A landscape with many peaks, sampled at points; each row gives a point and its height.
A climber steps from a point to whichever of its 2 nearest points has the largest rise for the distance, and stops where none of them is higher. Distance is the straight distance between rows; heights are no part of it.
z_297: [176 145 141 103 152 124 119 105 156 128 115 195 143 136 130 106 206 167
  74 109 113 169]  h=5.63
z_134: [171  66 157 174 113  70 140  98 112 121  93 133 147  97 101 152 142 127
 144 146 171 154]  h=5.18
z_506: [117 114  98  89 135  78 147 112 143 136  91 168 118 141 182  90 108 195
 153 130 118 126]  h=5.23
z_772: [ 65 125 104  90 140  70 119 144 140 132 135 129 138 159 153 159  99 236
 145 161 150 102]  h=5.86
z_557: [110  83 155 110 125  16 134 139 121 104 111 109 165  91  88 150 137 123
  88 172 174 153]  h=6.14
z_101: [105  98 126  79 152  57 200 168 122 127  94 110 172 112 122  99 144 145
 134 125 123 146]  h=6.55
z_84: [103 128 138 131 130 123 101 156 137 108 107 110 141 154 133 125  73 114
  80 105 142 144]  h=6.17
z_594: [142  99 126 121 160 100 119 147 142 141 152 102 117 115 110 117 118 155
 102 150 140 121]  h=4.67
z_970: [134  93 121  85 144  95 144  99 117 120 128 130 120 156 170 102  64 183
 140 152 128 104]  h=5.53
z_878: [161 142 130 131 115 173  95 128 114 125 113 140  67 175 127 119 104 154
 115 121 123 140]  h=1.94
z_28: [ 58 162 119 121 116 170  99 144 125 137 118 157 153 127 141 175 103  81
 145 103 125  98]  h=0.69
z_82: [137 134 126 183 113 158 137 150 118 109 184  60 113  95 116 114 109  72
 135 134  89 100]  h=5.01
z_649: [146 142 117 118 155 139 110 155 177 137 191 125 139 137 100 113 143 175
  92 138 106 110]  h=4.40
z_447: [162  98 173 185 142 161 154  98  96  83 125  91 143 164 125  91  91 112
 112  93 143 145]  h=1.76
z_530: [177 131 143 166 127 126 167 106 175 104 146 100 128 112  99 139 185 129
 149 123 130 190]  h=1.68
z_145: [106  54 192 101 150  20 198 138 138 118 111 101 168 100 107 115 148 152
  93 168 141 153]  h=6.54
z_746: [ 76 164 132 111 165 183 120 116 179  93 134 149 127 137 161  90 101 163
 115  84 115 100]  h=3.87
z_364: [173 130 151 193 119 163 146 124  69 122 124 132 138 132  96  89 173 135
 112  90 112 153]  h=4.08
z_831: [111 178 109 147  86 174 141 176 109 150 123 111  94 127 149 128 120  72
 127  84  85 141]  h=5.82
z_707: [122 163  99  92 139 139 185 153 163 142 146 113 117 121 128 106 169 143
 165 119  85 124]  h=7.41
z_119: [143 148 144 165 102 168 110 142 169 107 194  99 135 117  92 155 170  86
  93 125 105 179]  h=1.34
z_767: [137 110 143 102 140  95  85 140  76 153 107 143 137 171 128 153 102 140
 103 155 177 142]  h=5.00
z_641: [142 106 132 173 142 118 143 138 129 148 117 115  90  74 115  91 178 109
 126 107 139 120]  h=5.44
z_276: [ 69 182 117  96 112 178 109 137 188 121 108 190 143 132 151 140 152 151
 139  79  89 121]  h=4.48
z_177: [119 114 132 162 126 152 164 128 196  92 130 106 123  78  95 123 163  91
 146 102 118 169]  h=1.86
z_173: [206  99 152 150 147 118 119  98 117 124 133 159 135 145 125  85 178 160
  75 112 119 180]  h=5.06
z_105: [101 146 132 145 121 172 163 110 191 102 111 136 134  81 111 168 184  46
 165 105  95 178]  h=2.04
z_98: [ 58 126 103 110 137  78 130 126 203 111 101 136 124 101 130 149 128 157
 158 143 153 115]  h=5.85
z_206: [144  79 149 144 120 108 154 168 141 139 119 124 124 144 125 113 109 165
  85 120 121 164]  h=4.34
z_274: [193 107 105 104 106 114 150 107 121  96 149 121 138 150 140 117  98 135
 138 166 107 152]  h=4.05
z_814: [187  91 122 198  98 114 125  80  60 132 140 115 131 111  95 126 121 113
 169 152 158 119]  h=4.38
z_650: [125 128 140 198 115 153 116 155 123 164 126 108  55  89 112 126 138 100
 115 112 141  79]  h=4.99
z_127: [ 81 131 127 108 151 134 100 122 103 151 110 162 161 179 149 119  72 204
 133 109 166  56]  h=5.25
z_841: [ 76 151 110  92 154  88  71 149 128 137 161 124 133 112 141 131 136 110
  86 161 171 123]  h=5.26
z_141: [123  62 157 133 143  76 198 155  94 101 105  84 175 107  96 104 139 126
 120 136 139 145]  h=6.96
z_538: [ 78 132  91  86 144  78 138 114 201 129 130 143 133 127 150 152 138 226
 162 155 132 113]  h=6.12
z_827: [145 111 149 152 136 172 136 112  98 108  91 137 131 141 125 122  85  99
 137  96 150 122]  h=2.05
z_698: [127 107 168 166 120 169 106 167 162 111 127 122 152 151  94 165  84 117
  78  99 146 166]  h=5.59
z_765: [144 129 129 114 157 127 117 101 125 139 121 168 190  92 100 130 140 131
 135 142 149  78]  h=5.04
z_463: [146 142  94  78 136 129 131 112 115 127 133 158 134 143 146 139  95 165
 155 164 142  95]  h=5.87
z_298: [194 131 105 119 137 136 137  84  88  95 189  99 146 148 116 118 132 109
 149 167 114 130]  h=4.29
z_337: [160 120 122 141 125 150  67  67  94 159 137 158  78 137 122 128 142 109
 117 150 145 102]  h=1.43
z_117: [166 136 124 174 107 141 145 134 151  94 176  85 120 146 109 166 132 101
 141 139 117 200]  h=1.50
z_916: [ 87 145 105 128 120 125 156 197 108 142  73 114 103 111 138 131 117  84
 151  90 114 153]  h=6.37
z_96: [123 136 143 198 109 170 113 116 140 139 118 104  52 138 121 131  76  91
 138 106 156  79]  h=4.58
z_81: [187 125 132 133 138 108 121 108  97 119 136 152 199 108 109 148 175 106
 129 150 133 127]  h=5.13
z_216: [122  62 148 131  94 118 147 135 130 150 114 125 135 168 154  91  33 171
 102  97  97 109]  h=3.02
z_71: [117 113 138 144 171 124 117 124  98 153 104  77  69 149 139  98  93 133
 132 141 189  93]  h=5.93
z_188: [150  44 172 144 112 112 166 118 100 127 110 121 163 138 132  72  76 154
 101 100  94 116]  h=2.78
z_202: [ 70  90 136 119 144 109 112 147 148 155 119 158 152 161 151 129  90 252
 139 126 145  65]  h=5.58
z_168: [ 74 148 120 115 144 126  65 152 117 108 134 126 149 160 165 145 105  90
  89 121 157 141]  h=5.70
z_531: [126 127 147 108 173 146 113 135  80 136 130 105 128 185 126 131  94 132
 129 144 184 108]  h=5.51
z_341: [ 77 186 138  94 114 195  96 104  91 149 150 145  85 146 200 159 112  70
 133 120 137 101]  h=1.03
z_981: [171 160 124 164 106 145  82  97  88 123 203 112 112 142 115 152 154  81
 116 154 133 162]  h=2.91
z_260: [134 133  99 121 122 128 177 151 109 127 105 115 133  96 126 111 148 100
 165 106  93 133]  h=6.93
z_691: [139 158 124 132 166 163 130 159  91 151 122 110  81 135 154  61 163 114
 111 105 119 126]  h=6.80
z_724: [191 163 134 121  87 175 117  96 142 102 126 141  66 156 138 142 151 139
 136 139 102 171]  h=2.20
z_648: [141 140 137 157 139 149 150 114 128 145 139 123  80  75 157 115 205  76
 146 125 125 140]  h=5.84
z_272: [149 133 139 180  92 169 104 108 105 141  91  99  91 227 111 138  46 123
  96  88 119 109]  h=3.78
z_204: [112  39 157 136 130  85 175 115 147 118  90 126 135 102 137  73  81 162
 130 125 111 113]  h=2.56
z_535: [ 83  98 139  56 135  36 168 143 130 156  94 137 176 136 147 126 129 193
 141 158 130 142]  h=6.18
z_950: [142 154 127 139 147 170 170 144 137 128 108 135  61 143 151  64 145 169
 123  92 108 119]  h=7.39
z_200: [172 114 116 152 130  86 130 130 155 143 108 144 182  90  92 162 188 115
 115 144 127 160]  h=5.64
z_230: [115 147 115 119 133 160  72  93 100 133 131 155  70 121 178 127 122  77
 136 132 155  93]  h=1.21
z_217: [130  85 129 144 109  39 114 103 142 110  82 158 178  75 112 146 126 114
 119 153 158 139]  h=5.67
z_294: [ 92 162 117 104 130 165 119 142 110 138  97 171 160 164 147 134 107 173
 133 103 123  94]  h=5.33
z_22: [103 107 114 100 148  50  90 148 147 133 148 120 144 121 108 139 121 170
  84 167 159 116]  h=4.94
z_262: [167 136 117 118 135 150 104 109 110 123 188 104 133 133  98 132  90 116
 136 166 120  81]  h=4.54
z_839: [184  50 160 183  97 109 157  98  82 128 113 118 141 136  86 135 109 148
 168 144 156 148]  h=4.76
z_400: [138 180 100  83 138 117 149 144 177 157 139 133 112 135 133 145 189 140
 137 166 111 145]  h=7.04
z_153: [144 148 126 116 125 156 123 119 154  93 123 149 106 135 137 142 162  97
 129 122 127 195]  h=2.44
z_867: [153 150 138 165 116 163  86 127  29 146 170 110 106 151 133 136 180  73
 116 126 149 165]  h=3.21
z_438: [122  76 150  87 128  54 107 150 111 163 134 131 165 155 124 134  82 183
  90 161 160 130]  h=4.63
z_773: [138 166 103 105 127 150 119 118 120 155 133 141 103 126 131 170 129 126
 187 152 132  95]  h=6.27
z_603: [115 159  85  85 133  86 119 138 133 163 114 164 116 120 164 120 157 166
 140 139 115 147]  h=4.90
z_913: [163 177 136 118 147 167 168 137  94 145 131 113  83 131 150 105 189 109
 151 113 116 149]  h=6.31
z_193: [100 149  99  93 134 141 144 117 170 105 105 140 148 105 138 147 186  79
 143 125 105 193]  h=2.24
z_807: [176  83 151 177 124 118 157 138 125 123 119 127 132 129 111  87 157 155
 101 101 103 198]  h=4.59
z_680: [ 72 142 147 132 115 159  89 141 160 114 146 138 164  94 106 179 123  63
 118 124 136 114]  h=0.89
z_520: [144  80 146 156 122 122 164 114 125  97  94 111 115  95 131  94  94 115
 149 110 135 128]  h=2.35
z_818: [ 71 193 132 106 144 195 109 126 167 120 123 192 102 153 160  96 159 191
 138  78 108  96]  h=4.17
z_209: [ 64 149 133 114 135 152 129 141 172 117 190  78 147  79 104 161 138  62
 130 136 117 109]  h=1.05
z_305: [158 142 146 160 138 161 107 152  39 152 135 106 128 151 103 115 161 112
 120 117 135 122]  h=3.59
z_106: [139 179 100  92 118 126 114 121 148 170 144 133  89  96 160 168 181  95
 150 168 124 131]  h=6.69
z_94: [154 131 105 132 136 123 128 132 127 113 185  69 135 100 130  95 110 100
 112 151  93  81]  h=4.78
z_566: [ 75 170  83  90 100 135 106 107 136 114 127 164 149 109 158 174  93  93
 178 132 109 102]  h=0.52
z_391: [ 96 157 104  79  94 146 119  97 135 122 129 157 149  71 168 180 154  50
 173 130  97 135]  h=0.38
z_52: [116 117 137 123 150 131  97  90 140 138 116 152 131 106 110 123 118 152
 160 150 176  59]  h=5.42
z_612: [180 121 127 131 108 144  75  85  83 136  90 153  53 188 135 126 123 123
 129 137 145 141]  h=1.67
z_146: [ 73 142  97  86 120  83 149 133 181 111 131 111 156  80 112 154 116 128
 163 147 115  97]  h=5.62
z_728: [ 55 121 114  72 129  62 163 166 130 147 122 126 188 129 133 153 106 206
 153 148 143  88]  h=5.88
z_237: [109 192 127  84 110 191 137 135 128 116  82 189 138 151 142 145 125 147
 163  91 101 125]  h=4.88
z_644: [104 128 134 133 188 128 130 138  94 139 122 114  84 127 146  71 128 130
 126 102 162 109]  h=6.33
z_915: [143 102 125 162  82 127 110 129 105 145  97 126 115 189 154 107  40 137
  93  90  94 123]  h=3.32
z_809: [159 128 126 185  94 177  94 102 113 136 143  95  88 170 108 138  58  99
 115 122 121  86]  h=4.22
z_749: [172 140 130 143 105 112 118 119 152 142  97 196 156 112  96 148 204 149
  88 117 120 166]  h=6.26
z_203: [115 160 138 122 137 157 141 171 158 133 186  92 155 113  87 190 169  76
 119 150 122 157]  h=1.19
z_659: [127 124 126 136 127 131 121 145 220 107 166 128 156  86  69 130 145 137
 102 133 118 102]  h=4.16
z_451: [ 66 122  89  70 114  57 163 146 135 116 117 121 201 110 120 144  85 141
 149 154  94 104]  h=5.38
z_46: [149 162 127 182  90 187 154 138  84 124 165  94 116 128 119 114 129  85
 150  93  84 120]  h=5.34
z_871: [159 140 113 129 120 142  85 117 126 114 162 121  96 123 159 143 129  72
 114 145 112 159]  h=2.68

Where does a climber stop that starts at each point below?
z_298 | z_707
z_827 | z_691
z_981 | z_749
z_447 | z_691
z_809 | z_691
z_506 | z_707
z_765 | z_707

Call two points neighbours if one is among the 2 nearest of the other. Go from one point of each pair to the other, from neighbour to neighbour, staying as high as possible. Name the lowest point that can't be avoided.
z_141 / z_538 | z_772
z_749 / z_691 | z_206
z_950 / z_84 | z_438
z_141 / z_294 | z_127
z_749 / z_707 | z_765
